A landscape with many valleys, sampled at points; each row gives a point and its height.
From any point a ball rolls to the lowest of the 2 points nearest to it. It stops when none of these is lower. Distance is the straight distance between rows; heights are no part of it.
zigel: |  -6 |   2 |  -4 |  -4 |   4 |   2 | -19 |  23 |  -8 |  -3 |   0 |   1 |   7 |   0 |  -3 |   7 | -17 | -12 |  17 |   6 |  10 |  -8 |   0 |  11 |  -5 |  13 | -12 |   3 |  11 |  -4 |  14 |   3 |  -2 |  -2 |  (h 420)
Niv: |  -2 |   2 |   4 | -10 |   9 |  19 |   0 | -25 |   5 | -10 | -12 |   0 |   2 | -11 |  -3 |   1 |  16 |  18 | -24 |  13 |  20 |  13 |  10 |  12 | -10 |  -7 |   5 |   6 |   0 |   6 |   4 |   0 |   1 |  10 |  (h 464)
vot: |   9 |  -1 |  -5 |  -7 | -16 | -15 |  13 |  -3 |  -3 | -12 | -10 |   3 |  -7 |   2 |   2 |  -4 |  13 |  23 | -16 |  10 | -22 |  10 | -20 |  -9 |   2 |  -6 |  -3 |   2 |  -8 |  18 |  -1 | -15 |   1 |   0 |  (h 52)
zez: |  -3 |   3 |  -5 |   5 |  -3 | -14 | -16 |  18 | -10 |  -3 |  -1 |   1 |   3 |   7 |  -2 |   0 | -13 | -10 |  25 |   2 |  -9 |  -6 | -10 |  -2 |  11 |  -4 | -20 |  -1 |   2 |  12 |  12 | -12 |  -1 |  -5 |  (h 307)
kop: |  10 |  -8 |   2 |   0 |   0 |   5 |   0 | -29 |   8 |   9 |   6 | -10 |  -8 | -11 |  11 |  -4 |   5 |  17 |  -8 |  16 |  10 |  20 |   6 |  -4 |   2 |  -3 |  12 |  -3 |   6 |   7 | -20 |   0 |   0 | -10 |  (h 262)
dukem: | -13 |   6 |  -7 |   5 |  -5 |  -3 |  -7 |   6 |  -3 |  -9 |  -9 |  -1 |   8 |   2 |  -8 |  -2 | -12 |   1 |  10 |  -5 |  -9 |  -4 |   0 |  -1 |   7 |  -9 | -13 |   2 |   1 |  11 |  11 |  -8 |   2 |   4 |  (h 238)
foguk: | -21 |  -6 |   0 |  20 | -19 |  20 |  10 |  -4 |   2 |  -2 |  -9 |   1 |   8 |   3 | -13 |  -7 |   0 |  21 | -17 |  -3 |   0 |   9 |   7 | -16 |  15 |  -2 |  15 |  10 |   0 |  22 | -10 |  -8 |  -9 | -17 |  (h 553)
dagav: |  -2 |   2 |  10 |  -9 |  20 |  17 |  -9 | -11 |   0 |   0 |  11 |  -7 |  -1 |  -4 |   2 |   1 |   5 |   9 | -12 |  18 |  23 |  13 |  18 |  13 | -21 |  13 |  19 |  14 |  11 |  -9 |   2 |   7 |  -2 |   2 |  (h 481)
rokab: |  -9 |   8 |  -4 |   6 |  -9 |  -4 |   0 |  -7 |   2 |   2 |  -6 |   0 |  -3 |  -1 |  -9 |  -5 |  -3 |  -2 |  10 |  -8 |  -1 |   0 |   4 |   4 |  -1 |  -9 | -13 |  -3 |   4 |   6 |   4 |   1 |   8 |  11 |  (h 141)
kago: | -16 |   8 |   2 |  12 | -19 |  23 |  11 |   2 |  12 |   6 | -18 |   7 |   2 |  -2 | -18 |   1 |  -3 | -16 |  -2 | -25 |  10 | -15 |   4 |   2 |   7 | -15 | -14 |   1 |   0 |   3 |  -8 |   8 |  14 |  10 |  (h 338)
Sov: |  12 |   2 |  -1 |   2 |   1 |   0 |  -2 | -19 |  16 |  21 |   8 |  -1 | -12 |  -4 |   8 |   8 |  12 |  -6 |   5 |  -4 |  17 |   8 |   7 |   1 |  -8 |   1 |  -1 |   0 |  13 |  -9 | -18 |  18 |  13 |   6 |  (h 193)
Kir: | -20 |  -1 |   1 |  13 |   0 |   8 |  -6 |   4 |  -8 | -13 |   1 |  -9 |  14 |   1 |  -7 |  -5 | -13 |   8 |   0 |   5 |  -5 |   5 |   9 |  -3 |  12 |   1 |   6 |   3 |  -6 |   9 |   5 | -14 | -17 | -14 |  (h 371)
Pibi: | -11 |  10 |   1 |  10 | -11 |  10 |   0 |  -7 |  11 |  12 | -12 |   3 |   1 |  -5 | -11 |   1 |   0 | -14 |  14 | -18 |  12 |  -7 |   7 |   4 |  -1 |  -9 | -18 |   0 |   9 |   4 |  -5 |  10 |  15 |  11 |  (h 255)
ped: | -12 |   1 |   3 |   3 |   6 |   2 |  -4 |  -5 |  -1 |  -1 |   9 |  -9 |   8 |   0 |  -1 |  -3 |  -9 |   6 |   2 |   7 |   2 |   3 |  15 |   0 |   1 |   7 |   9 |   0 |   3 |  -1 |   2 |  -3 |  -9 | -12 |  (h 430)
verug: | -15 |   4 |  14 |  -1 |  11 |  28 |  10 |   3 |  19 |  11 |  -1 |   8 |   6 |  -4 |  -2 |   2 |   2 | -11 | -12 |  -2 |  22 | -11 |  11 |  15 | -13 |  13 |   7 |  11 |   8 | -14 |  -7 |  14 |  -1 |   6 |  (h 533)
vad: |  20 |  -5 |  -4 | -18 |   2 | -15 |   0 | -25 |   1 |  -4 |   1 | -12 | -18 |  -2 |   6 |  -7 |  14 |  15 | -11 |   8 | -13 |  12 |  -5 |   2 |  -5 |  -8 |   3 | -15 |  -7 |  -2 |  -1 |  -1 |   4 |   8 |  (h 118)
doza: |  10 |   1 |   6 | -14 |  15 |   1 |  -1 |  -6 |  -4 |  -7 |   8 |  -3 |  -6 |  -1 |   4 |   2 |  -1 |  14 | -21 |  29 |   7 |  15 |   2 |   2 | -17 |  29 |  21 |   6 |   9 | -16 |   1 |  -1 | -11 |  -4 |  (h 362)
nev: |  11 |  -2 |   1 |  -1 |  -5 |  -9 |   7 |   2 |  -7 |   0 |   3 |   4 |  -1 |   2 |   0 |   6 |  -1 |  20 |  -9 |  23 |  -9 |  11 | -14 | -12 |  -3 |  19 |   9 |   5 |  15 |   6 |  -7 |  -5 |  -7 |  -6 |  (h 301)
mili: |  39 |  -5 |  -7 | -10 |   2 | -33 |  -5 |  15 | -16 | -11 |  13 |   1 | -19 |   3 |  27 |   2 |  11 |   9 |  13 |  16 | -23 |   2 | -27 |  -2 |  -8 |  -3 |   2 |  -3 |  -2 |   2 |  10 | -10 |   0 |   6 |  (h 207)
Fome: |  10 |  -8 |  -5 |   2 |   0 | -33 |  -1 |   0 |  -2 |  14 |  13 |  -7 |  -7 |   9 |  10 |   2 |   4 |  -6 |  23 |   2 | -14 |   7 |  -6 | -15 |  16 |  -1 |  -3 | -11 |  -2 |   8 | -12 |  -1 |   1 | -17 |  (h 214)
domuf: |  -4 |  -1 |   4 |   0 | -21 |  18 |  30 |  -3 |  12 |  -1 | -13 |  16 |  -4 |  -3 | -12 |   2 |   7 |  11 | -28 |  -5 |   3 |  -6 |  -2 |  -6 |   2 |   9 |   4 |  -3 |   8 |   0 | -14 |   7 |   0 |   2 |  (h 429)
vage: |  24 |   4 |  -4 | -10 |   2 | -29 |  -2 |   6 | -12 |   0 |   6 |   1 |  -8 |   1 |   4 |   1 |   5 | -11 |  11 |  -7 | -16 |  -5 | -15 |   2 | -17 |  -2 |  -6 |  -7 |  -1 | -15 |  17 |   7 |   5 |  21 |  (h 469)
fab: |  -3 |   5 |   5 |  -2 |  13 |  14 |  -8 | -21 |   6 |   1 |  -1 |  -4 |   0 |  -8 |   3 |   0 |  11 |   7 |  -7 |   4 |  20 |   9 |  17 |  16 | -18 |  -3 |   3 |   7 |   8 |  -3 |   7 |  11 |   6 |  15 |  (h 517)
Koser: |  25 |  -8 |  -9 | -11 |  10 | -29 | -15 |  -4 |  -6 |   7 |  23 | -10 | -15 |   4 |  16 |   2 |   3 |  -9 |  16 |   0 |  -9 |   6 |  -2 |  -3 |  -1 |   1 |   6 | -17 |  -4 | -12 |   4 |   6 |  -1 |  -2 |  (h 146)
Rizo: | -10 |  -2 |   2 |   9 |   5 |   8 |  -4 | -25 |   2 |  11 |   6 | -13 |  -9 |  -8 |  -1 |  -7 |   3 |   5 |   4 |  -2 |  14 |   9 |  28 |   7 |   4 | -11 |   7 |  -4 |   0 |   5 |  -4 |   6 |   0 |  -6 |  (h 370)
zegor: | -28 |   5 |  17 |  20 |   8 |  33 |  -1 | -11 |  -4 |   4 |  -3 |   1 |  12 | -13 |  -8 |  -6 |   2 |  13 | -13 |   6 |  21 |  -2 |  25 |   5 |   1 | -13 |  15 |  18 |  -4 |   8 |   1 |  -3 |  -4 |  -6 |  (h 224)
fopaf: | -27 |  -1 |  -8 |  16 | -12 |  34 |   9 |   0 |   5 | -19 | -10 |   5 |  10 |   3 | -16 | -10 | -16 |   7 | -21 | -24 |   1 |  -8 |  13 | -10 |  20 | -14 |   4 |   3 | -15 |   3 |   1 |  -7 |   0 | -10 |  (h 428)
Ran: |  14 |   8 |  -4 | -12 |  -9 | -21 |   5 |   9 |   4 |  11 |  -2 |   8 |  -6 |  -3 |   1 |   6 |   7 | -17 |  17 | -10 | -13 |  -6 | -28 |  -7 |  -3 |  -6 | -13 | -12 |   1 |  -1 |  -6 |   5 |   9 |  10 |  (h 448)
vige: |  -6 |   0 |   2 |  -8 |   3 |  17 |   1 | -11 |   0 | -19 | -14 |   2 |  12 |  -6 |  -8 |  -1 |   9 |  16 | -25 |  14 |  11 |  10 |   1 |   2 |  -5 |  -1 |   4 |  10 |  -2 |  11 |   3 |  -8 |  -2 |   4 |  (h 425)
gak: |  10 | -11 |   2 | -11 |   1 |   2 |   4 | -35 |   3 |   5 |  -2 | -12 | -11 |  -8 |   0 |  -9 |  14 |  19 | -15 |  13 |   0 |  16 |   7 |  -1 |   0 |  -9 |   8 |  -8 |  -5 |   5 | -11 |   0 |   1 |  -2 |  (h 191)
mivet: |   4 |   8 |   0 | -12 | -12 |  -4 |   7 |   7 |   5 |  10 | -12 |   9 |   6 |  -2 |  -8 |   2 |   5 | -14 |   3 | -13 |  -7 | -14 | -25 |  -3 |  -1 |  -8 | -18 |  -4 |  -1 |   0 |  -4 |   7 |  11 |  14 |  (h 433)
pap: | -30 |  -4 |   8 |  20 | -17 |  29 |  20 |   9 |   4 |   4 |  -6 |  11 |   9 |   4 | -16 |  -3 |  -7 |   8 | -15 | -10 |   4 |  -6 |  13 | -10 |  16 |   8 |  17 |   7 |   3 |  11 | -12 |  -3 |  -8 | -15 |  (h 593)
tifut: | -22 |   3 |   8 |   9 |   6 |  42 |   8 |  -2 |  20 |   0 |  -7 |   7 |   9 |  -3 |  -5 |  -6 |   0 |  -7 | -17 | -17 |  23 | -11 |  19 |  16 |  -4 |  -3 |   3 |   8 |   0 | -11 |  -4 |   7 |  -5 |   4 |  (h 594)
pak: |   4 |   4 |  -1 |   5 | -10 |  17 |  14 | -15 |  24 |  13 |  -9 |   9 |  -9 |  -5 |   3 |   8 |  10 |  -7 |  -6 | -11 |  20 |   2 |   3 |   6 |  -8 |   1 |  -7 |  -3 |  14 |  -6 | -22 |  19 |   9 |   8 |  (h 296)
nimu: |  10 |   1 |  -2 | -14 |   4 | -18 | -10 | -15 |  -9 |  -8 |  -2 |  -9 |  -8 |   3 |   1 | -10 |   7 |   0 |   2 |  -3 | -16 |  -2 |  -6 |   8 |  -5 | -21 |  -8 | -14 | -14 |  -4 |  20 |  -7 |   6 |  21 |  (h 514)
Nomib: |  -5 |  -1 |   4 |   3 |  20 | -12 | -19 |  -9 |  -1 |  16 |  13 | -10 |   1 |   3 |  -3 |  -2 |  -7 | -25 |  20 |  -7 |   7 |  -7 |  17 |   4 |  -1 |  -1 |  -9 | -11 |  -1 | -20 |   6 |   5 |  -3 |  -1 |  (h 511)
bis: |  20 |  -3 |  -2 |   0 |   6 | -34 | -13 |  20 | -27 |  -3 |  20 |  -4 |  -6 |   8 |  13 |   6 |  -5 |  -1 |  15 |  16 | -20 |   0 |  -7 |  -1 |  -7 |  10 |   6 |   2 |   5 |  -3 |  18 |  -3 |  -5 |  -2 |  (h 235)
bod: |  14 |   3 |  -2 |  -5 |  10 | -21 | -16 |  15 | -23 |  -5 |  19 |  -6 |  -5 |   6 |   6 |   6 | -10 |   1 |   6 |  20 |  -9 |   5 |   2 |   5 | -12 |  21 |  11 |   5 |  10 | -11 |  18 |   2 |  -5 |  -2 |  (h 261)
paneb: |   1 |   1 |  -1 |   4 |   2 | -19 |  10 |  14 |   2 |  16 |   5 |   1 |  -2 |   7 |  -2 |  16 |  -4 | -25 |  26 | -16 |  -2 |  -8 |   3 |  -7 |  10 |  13 |  -9 | -13 |   3 |  -5 |  -9 |  13 |   2 |  -4 |  (h 385)
fes: |  -8 |   8 |  -3 |  -1 | -16 |  14 |   7 |  10 |  10 |   5 | -15 |   8 |  14 |  -1 | -13 |   5 |  -9 | -23 |   7 | -25 |   0 | -18 | -16 |   0 |   8 | -10 | -21 |  -1 |  -3 |   0 | -11 |   4 |  13 |  14 |  (h 398)
roku: | -15 |  -1 |   2 |   1 |  -8 |  19 |  16 |   8 |  -4 | -20 | -13 |   9 |  17 |  -1 | -16 |  -4 |  -5 |  15 | -29 |  -4 |  -4 |  -4 |   0 |  -5 |   5 |   3 |   8 |  10 |  -6 |  10 |   4 |  -7 |  -6 |  -4 |  (h 489)
forud: |  -8 |   0 |   5 |   6 |  12 | -13 | -11 |  -2 |  -9 |   4 |  12 | -12 |   3 |   3 |  -2 |  -2 |  -9 |  -8 |  12 |   0 |  -2 |  -2 |  16 |   1 |   4 |   5 |   3 |  -6 |  -1 |  -9 |   7 |  -1 | -10 |  -9 |  (h 473)
loz: |   0 |   4 |  13 |  -2 |   9 |  14 |   4 |   3 |  13 |  20 |   9 |   8 |   4 |  -2 |   3 |   9 |   0 |  -9 |  -7 |   9 |  20 |  -2 |   7 |   3 | -11 |  21 |   9 |  10 |  15 | -13 | -17 |  12 |   0 |  -4 |  (h 459)
vamo: |  10 |   0 |  -3 | -20 |  -2 |  -5 |   6 |  -7 |   9 | -15 | -16 |   5 |   5 |  -3 |  -3 |  -4 |  15 |  -4 | -23 |  -4 |  -9 |  -7 | -19 |   5 |  -4 | -14 | -16 |  -6 | -17 |  -3 |   9 |  -6 |   2 |  16 |  (h 532)
Nezoz: |  -1 |  -6 |   9 |   4 |  20 |   1 | -18 | -15 |   7 |  23 |  11 |  -8 |   1 |   0 |   3 |  -2 |   0 | -20 |   9 |  -6 |  19 |  -4 |  21 |   7 |  -1 |  -3 |   0 |  -2 |   0 | -15 |  -7 |  11 |  -1 |  -2 |  (h 551)
veleg: | -11 |  -4 |  -6 |   9 | -14 |  15 |  -1 |   1 |  -4 | -14 | -12 |  -5 |  16 |   4 |  -9 |  -7 |  -2 |  25 | -18 |   7 |  -9 |  14 |  -8 | -14 |  10 |  -3 |   6 |  15 |  -4 |  27 |  -4 | -15 |  -9 | -13 |  (h 530)
bizes: |  21 |  -3 | -14 |  -9 |   6 | -25 | -18 |  12 |  -7 |  -1 |  17 |  -4 | -12 |  10 |  17 |   9 |  -3 | -14 |  26 |   1 |  -4 |   5 |  -5 |  -1 |   0 |  11 |  -1 | -15 |   7 | -10 |  11 |   4 |  -5 |  -9 |  (h 189)
Migeg: |   9 |  -4 |  -5 |   0 |  -4 | -17 |  -8 |  -6 |  -1 |  10 |  11 |  -5 |  -5 |   3 |  10 |  -1 |  -2 |   6 |  10 |  14 |  -6 |  15 |  -6 | -13 |   9 |   2 |   1 |  -3 |   5 |  13 | -11 |  -5 |  -2 | -18 |  (h 239)
fuvip: |  17 |   5 |  -4 |  -7 |  -5 | -31 |  16 |  24 |  -5 |  11 |   1 |   7 |  -9 |  -2 |   7 |  10 |   7 | -22 |  27 | -16 | -21 | -13 | -31 |  -7 |  -3 |  -2 | -11 | -11 |  -6 |  -5 |  -5 |   7 |   9 |  16 |  (h 456)
tomo: |  -2 |   8 |   0 |   6 |  -2 |  -4 |   2 |  -3 |  13 |  21 |  -5 |   0 |  -5 |   2 |  -9 |   6 |   4 | -28 |  19 | -25 |  10 |  -7 |   6 |   3 |  -5 |   3 | -14 |  -8 |   8 | -12 |  -7 |  16 |  10 |  14 |  (h 329)
tusam: | -29 |  -2 |  -6 |  20 | -15 |  47 |  18 |   4 |   4 | -13 | -13 |  13 |   5 |   1 | -21 |  -7 |  -8 |   8 | -30 | -28 |  12 | -12 |  17 |  -7 |  14 | -11 |  14 |   9 | -10 |   2 |  -1 |   1 |   2 |  -8 |  (h 491)
Kavu: | -15 |   4 |   3 |   7 |  11 |  17 | -18 |  14 |  -2 |   1 |   1 |   0 |  15 |  -3 |  -3 |   5 | -16 | -10 |  14 |   8 |  19 |  -4 |  10 |  11 |   1 |   7 |  -8 |  10 |  10 |   0 |   4 |   0 |  -4 | -11 |  (h 497)
Mani: |  14 |  -3 |  -5 |  -4 | -12 | -20 |   7 |  19 |  -3 | -20 |  -3 |   0 |   0 |   2 |  17 |  -7 |   3 |   8 |   0 |   5 | -26 |  -6 | -25 |  -2 |   3 | -10 |  -9 |   1 | -15 |  14 |   6 | -17 |  -1 |   1 |  (h 56)
zutil: |  -8 |  -7 |   3 |  -1 | -19 |  19 |  29 |   7 |   4 |  -9 | -17 |  17 |  11 |  -1 | -14 |   0 |   2 |  13 | -39 |  -4 |  -5 | -11 | -10 | -10 |   9 |   7 |   4 |   4 |  -5 |   5 | -10 |  -2 |   0 |   0 |  (h 463)
pumif: | -19 |   3 |   7 |   5 |   5 |  34 |  -1 |  -5 |   0 | -14 | -12 |   6 |  21 |  -7 |  -9 |  -5 |  -1 |  13 | -23 |   2 |  19 |   1 |  10 |   3 |   2 | -11 |   7 |  19 |  -5 |   9 |   4 |  -6 |  -1 |  -1 |  (h 356)
gon: |  -2 |   1 |  -3 |  -6 |   9 |  -7 | -18 |  17 | -16 |  -8 |   9 |  -7 |   2 |   2 |   0 |   3 | -14 |  -2 |   8 |  18 |   2 |   5 |   3 |  11 |  -9 |  21 |   6 |   3 |  10 |  -6 |  20 |  -1 |  -8 |  -9 |  (h 321)
lev: | -20 |   1 |  16 |  18 |  11 |  22 |   4 | -17 |   1 |  10 |   8 |  -5 |  -2 |  -9 |  -2 |  -8 |   7 |  11 |  -3 |   4 |  22 |   7 |  32 |   8 |  -1 |  -5 |  19 |  12 |   0 |   4 |  -6 |   5 |  -4 | -10 |  (h 359)
zubin: | -38 |   0 |  11 |  17 |  -2 |  31 |  21 |  24 |   1 |   2 |  -2 |   9 |   9 |   5 | -19 |   2 | -18 |   0 |  -5 | -10 |   5 | -11 |  15 |  -2 |  10 |  17 |  15 |  12 |   4 |   7 |  -8 |  -4 | -10 | -13 |  (h 626)
Niz: |  10 |   3 |   4 | -14 |   8 | -17 |  -2 |   7 |  -8 |   0 |   2 |   0 |   5 |   0 |  -1 |   0 |   2 |  -6 |   0 |   0 | -12 | -11 | -11 |   6 | -17 |   5 |  -8 |  -5 |  -1 | -17 |  18 |   3 |   0 |  17 |  (h 480)
koze: | -19 |  -3 |  -3 |   4 |  -3 |  24 |   3 |   6 |  -7 | -28 | -13 |  -1 |  21 |   2 | -11 |  -5 | -10 |  21 | -25 |   0 | -10 |   6 |   0 |  -9 |   6 |   1 |  11 |  15 | -13 |  14 |  10 | -16 | -14 |  -8 |  (h 512)
zov: |   8 |  -1 |  -2 | -15 |  -5 | -16 |   6 |  -7 |  -1 | -15 | -12 |  -5 |  -4 |  -4 |   1 | -13 |  15 |   5 | -12 |  -5 | -22 | -10 | -14 |   4 |   2 | -27 | -13 |  -9 | -28 |   2 |  14 | -11 |   6 |  16 |  (h 523)
San: |  26 |   4 |  -4 |  -6 |  -2 | -37 |   6 |  24 | -15 |   3 |   5 |   8 |  -9 |  -4 |  12 |   4 |   9 | -13 |  27 |  -9 | -25 | -12 | -27 |  -3 | -14 |  -3 |  -8 |  -4 |  -2 |  -9 |  11 |   4 |   9 |  22 |  (h 462)
dom: |   7 |   2 |  -2 |   1 |   2 | -13 |  11 |   6 |  11 |  25 |   1 |   0 |  -8 |   7 |  -4 |  18 |   6 | -34 |  23 | -25 |   4 |  -5 |   0 |  -4 |   0 |  17 |  -6 | -16 |   8 | -15 | -17 |  21 |   7 |   7 |  (h 363)
Giz: | -31 |   1 |  -1 |  12 |  -5 |  50 |  15 |   3 |  16 | -10 | -14 |  15 |   5 |  -2 | -12 |  -8 |  -5 |   0 | -26 | -28 |  19 | -12 |  21 |   7 |   3 |  -3 |   7 |   8 |  -7 |  -9 |  -1 |   4 |   1 |   2 |  (h 555)
leto: |  25 |  -7 |  -7 |  -1 |  -2 | -29 |  -6 |  25 | -23 | -16 |   7 |  -3 | -12 |   8 |  21 |   4 |   0 |  13 |  15 |  23 | -24 |   1 | -20 |  -1 |  -9 |   9 |   2 |   3 |   2 |  10 |  18 | -13 |  -8 |   0 |  (h 218)
sogo: |  46 |  -8 |  -8 | -10 |   9 | -42 |  -8 |   9 | -18 |  -5 |  24 |  -4 | -27 |   3 |  28 |   2 |  15 |   2 |  19 |   2 | -22 |   4 | -17 |  -6 |  -8 |  -8 |  13 | -14 | -11 | -11 |   8 |  -4 |   7 |   8 |  (h 195)
Kiz: |  39 | -12 |  -8 | -15 |  12 | -35 | -19 |  -4 | -19 |   3 |  30 | -15 | -23 |   8 |  20 |   1 |   5 |   1 |  15 |   3 | -18 |  10 |  -4 |  -3 |  -1 |  -7 |  16 | -15 |  -8 | -11 |   8 |  -1 |   3 |   2 |  (h 176)
navap: | -23 |   1 |  -9 |  18 | -13 |  22 |   4 |  11 |  -2 | -21 | -11 |   0 |  13 |   9 | -13 |  -5 | -21 |   7 | -10 | -19 | -12 |  -9 |   3 | -12 |  19 | -10 |  -5 |  10 | -12 |  12 |   3 |  -9 |  -1 | -11 |  (h 372)
puvu: |   9 |   2 |  -1 | -14 |   7 | -12 | -10 | -10 |  -9 |  -5 |   0 |  -4 |   0 |   1 |   0 |  -6 |   3 |   2 |  -2 |   6 |  -4 |   1 |  -2 |   8 |  -9 |  -6 |  -4 |  -8 |  -2 |  -8 |  16 |  -1 |   1 |  11 |  (h 498)
gev: |  10 |  -5 |   0 |   9 |   3 |  10 |  -8 | -19 |   8 |  11 |   8 |  -3 |  -5 |  -8 |  16 |   5 |   0 |  11 |   0 |  20 |  20 |  23 |   7 |  -2 |   1 |   8 |   8 |   4 |  14 |   1 | -21 |   2 |  -2 | -18 |  (h 330)
pasef: |  10 |  -6 |  -6 |  -3 |   3 | -24 |  -3 |  -7 |   5 |  12 |  12 |  -7 |  -8 |   3 |   7 |   0 |   5 | -11 |  16 |  -9 |  -6 |   5 |   2 |  -6 |   7 |  -2 |  -4 | -17 |  -4 |  -6 |  -5 |   7 |   2 |  -4 |  (h 187)
Sim: |  -6 |  -1 |   4 |   4 |  12 | -15 |  -1 |  15 |  -1 |  11 |   3 |   1 |   6 |  10 |  -5 |  10 | -11 | -29 |  30 |  -7 |   3 | -13 |   8 |  -3 |  16 |  16 |  -9 | -10 |  -2 | -10 |  -3 |   6 |  -5 | -12 |  (h 409)
sogi: |   6 |  -3 |   3 |  -8 |   3 |  -4 |   3 | -11 |  -6 |  -8 |   2 |  -3 |   0 |   0 |   0 |   2 |   3 |  19 | -15 |  19 |  -4 |  15 |  -1 |  -2 |  -8 |  15 |  12 |   1 |   6 |   0 |   5 |  -4 |  -7 |  -3 |  (h 326)
Mibak: |   1 |   2 |   2 |   4 | -14 |  21 |  23 | -14 |  23 |   7 | -14 |  14 | -15 |  -7 |  -4 |   5 |  14 |   6 | -21 |  -5 |  18 |  -3 |   4 |   3 |  -6 |   4 |   1 |  -4 |  11 |  -7 | -18 |  13 |   5 |   7 |  (h 365)
pasu: |  10 |   1 | -10 | -10 |  -4 | -28 |  -9 |   2 |  -9 | -12 |   0 |  -7 | -18 |   8 |  14 | -14 |   7 |  12 |  18 |   4 | -27 |   5 | -18 |   3 |   7 | -24 |  -5 |  -2 | -17 |  23 |  17 | -25 |   4 |   4 |  (h 115)
ligop: | -15 |   1 |  16 |  10 |  11 |  11 |  -5 |  -9 |   9 |  19 |   1 |  -1 |  11 |  -1 |  -7 |  -2 |  -1 | -18 |   6 |  -7 |  16 | -12 |  17 |   6 |   2 |  -8 |  -8 |   3 |  -3 | -10 |  -4 |   5 |   2 |   0 |  (h 592)
gov: |  -9 |   2 |   0 |   6 |   6 |  -7 | -15 |  17 |  -4 |   8 |  -3 |   3 |   9 |   8 |  -5 |  10 | -15 | -26 |  30 |  -5 |   5 | -10 |  -1 |   0 |  14 |  -1 | -19 |  -3 |   2 |   0 |   1 |  -1 |   6 |  -7 |  (h 369)
Pigi: | -22 |   6 |  10 |  16 |   8 |  27 |  -9 |   9 |   6 |   5 |  -4 |   4 |  17 |  -5 |  -4 |   4 | -15 | -14 |   7 |  -2 |  21 | -11 |  14 |  12 |   7 |  -8 |  -8 |  14 |   1 |  -2 |  -6 |   1 |   1 |  -3 |  (h 554)
gaf: | -22 |   6 |  -4 |  15 |  -3 |  13 |  -9 |  10 |  -6 | -13 |  -6 |  -4 |  14 |   4 | -12 |  -4 | -21 |   4 |   4 |  -6 |  -6 |  -3 |   6 |  -5 |  14 |  -5 |  -9 |  10 |  -5 |  12 |   4 | -11 |  -6 | -10 |  (h 314)
zamu: |   5 |  -1 |  -4 |   0 | -10 |  -4 |   1 |   4 |   5 |   5 |  -1 |   5 |   4 |   2 |   5 |   5 |  -3 |   4 |   4 |  14 |  -2 |   7 | -15 | -11 |   5 |  13 |  -2 |   1 |  13 |  10 | -15 |  -3 |  -2 | -10 |  (h 274)
seza: |  12 |  -4 |  -5 | -22 |   3 |  -2 |  -4 |   9 |   8 | -10 | -11 |   8 |  14 |  -3 |   6 |   0 |   3 |  -8 |  -7 |   3 |  -4 |  -9 | -26 |   5 |  -3 |  -2 | -18 |  -6 |  -9 |  -8 |   8 |  -5 |  -3 |   6 |  (h 545)
Degin: |   6 |  -1 |  -3 |   4 |   4 |  -7 | -11 | -28 |   4 |  19 |   9 | -13 | -14 |  -4 |   5 |  -3 |   6 |  -1 |  13 |  -3 |  14 |  13 |  20 |   3 |  -3 | -10 |   2 |  -5 |   6 |  -4 |  -7 |  14 |  13 |   3 |  (h 283)
Fivof: |  15 |   0 | -10 |  -9 |  -4 | -26 |  -2 |  12 |  -4 | -10 |   0 |   1 |  -7 |   1 |  17 |  -7 |   6 |  -3 |  17 |   0 | -23 |  -4 | -26 |   1 |   3 | -15 | -10 |  -9 | -13 |   8 |  13 | -12 |   2 |   4 |  (h 83)
funa: |  10 |   1 |   9 | -14 |  21 |   4 |  -6 |  -9 |   4 |   5 |  15 |  -2 |  -7 |   0 |   4 |   4 |   1 |   4 | -19 |  17 |  15 |   8 |   8 |   2 | -26 |  25 |  21 |   9 |  15 | -21 |  -4 |  11 |  -3 |   1 |  (h 410)
Nik: |   4 |  -4 |  -4 |  -3 | -18 |  -4 |  15 |  16 |   0 | -15 | -13 |   4 |   6 |   3 |   3 |   1 |  -2 |  17 | -13 |   6 | -23 |  -1 | -21 | -10 |   8 |   1 |  -5 |   7 |  -8 |  16 |  -3 | -13 |  -6 |  -3 |  (h 24)
Tam: |   3 |  -2 |   7 |   2 |   5 |  12 |   2 |  -4 |   9 |  13 |   8 |   4 |   3 |  -5 |  12 |   8 |  -1 |   3 |  -2 |  16 |  20 |  10 |   3 |  -2 |  -2 |  20 |  10 |   9 |  19 |  -5 | -19 |   5 |  -3 | -13 |  (h 395)
Pufir: |  10 |  -2 |  -8 | -14 |  -4 | -14 |   2 | -13 |  -2 | -14 |  -4 |  -6 | -10 |   0 |   7 |  -8 |   9 |  18 |  -9 |  10 | -18 |  12 | -11 |  -1 |   3 | -11 |   0 |  -8 | -10 |  12 |   6 | -10 |  -1 |   4 |  (h 80)

Where does a ball stop that starts at each point below?
nimu | rokab
foguk | Sov
loz | Nik
Kavu | Koser
funa | Koser

Call two points neighbours if one is among the 2 nearest of the other. Go from one point of each pair to the other, from neighbour to neighbour, staying as low as possible. Name the highest point that can't be avoided.
rokab, Nik | tifut
Sov, zegor | Rizo
gaf, zegor | ligop
Sov, Koser | fab
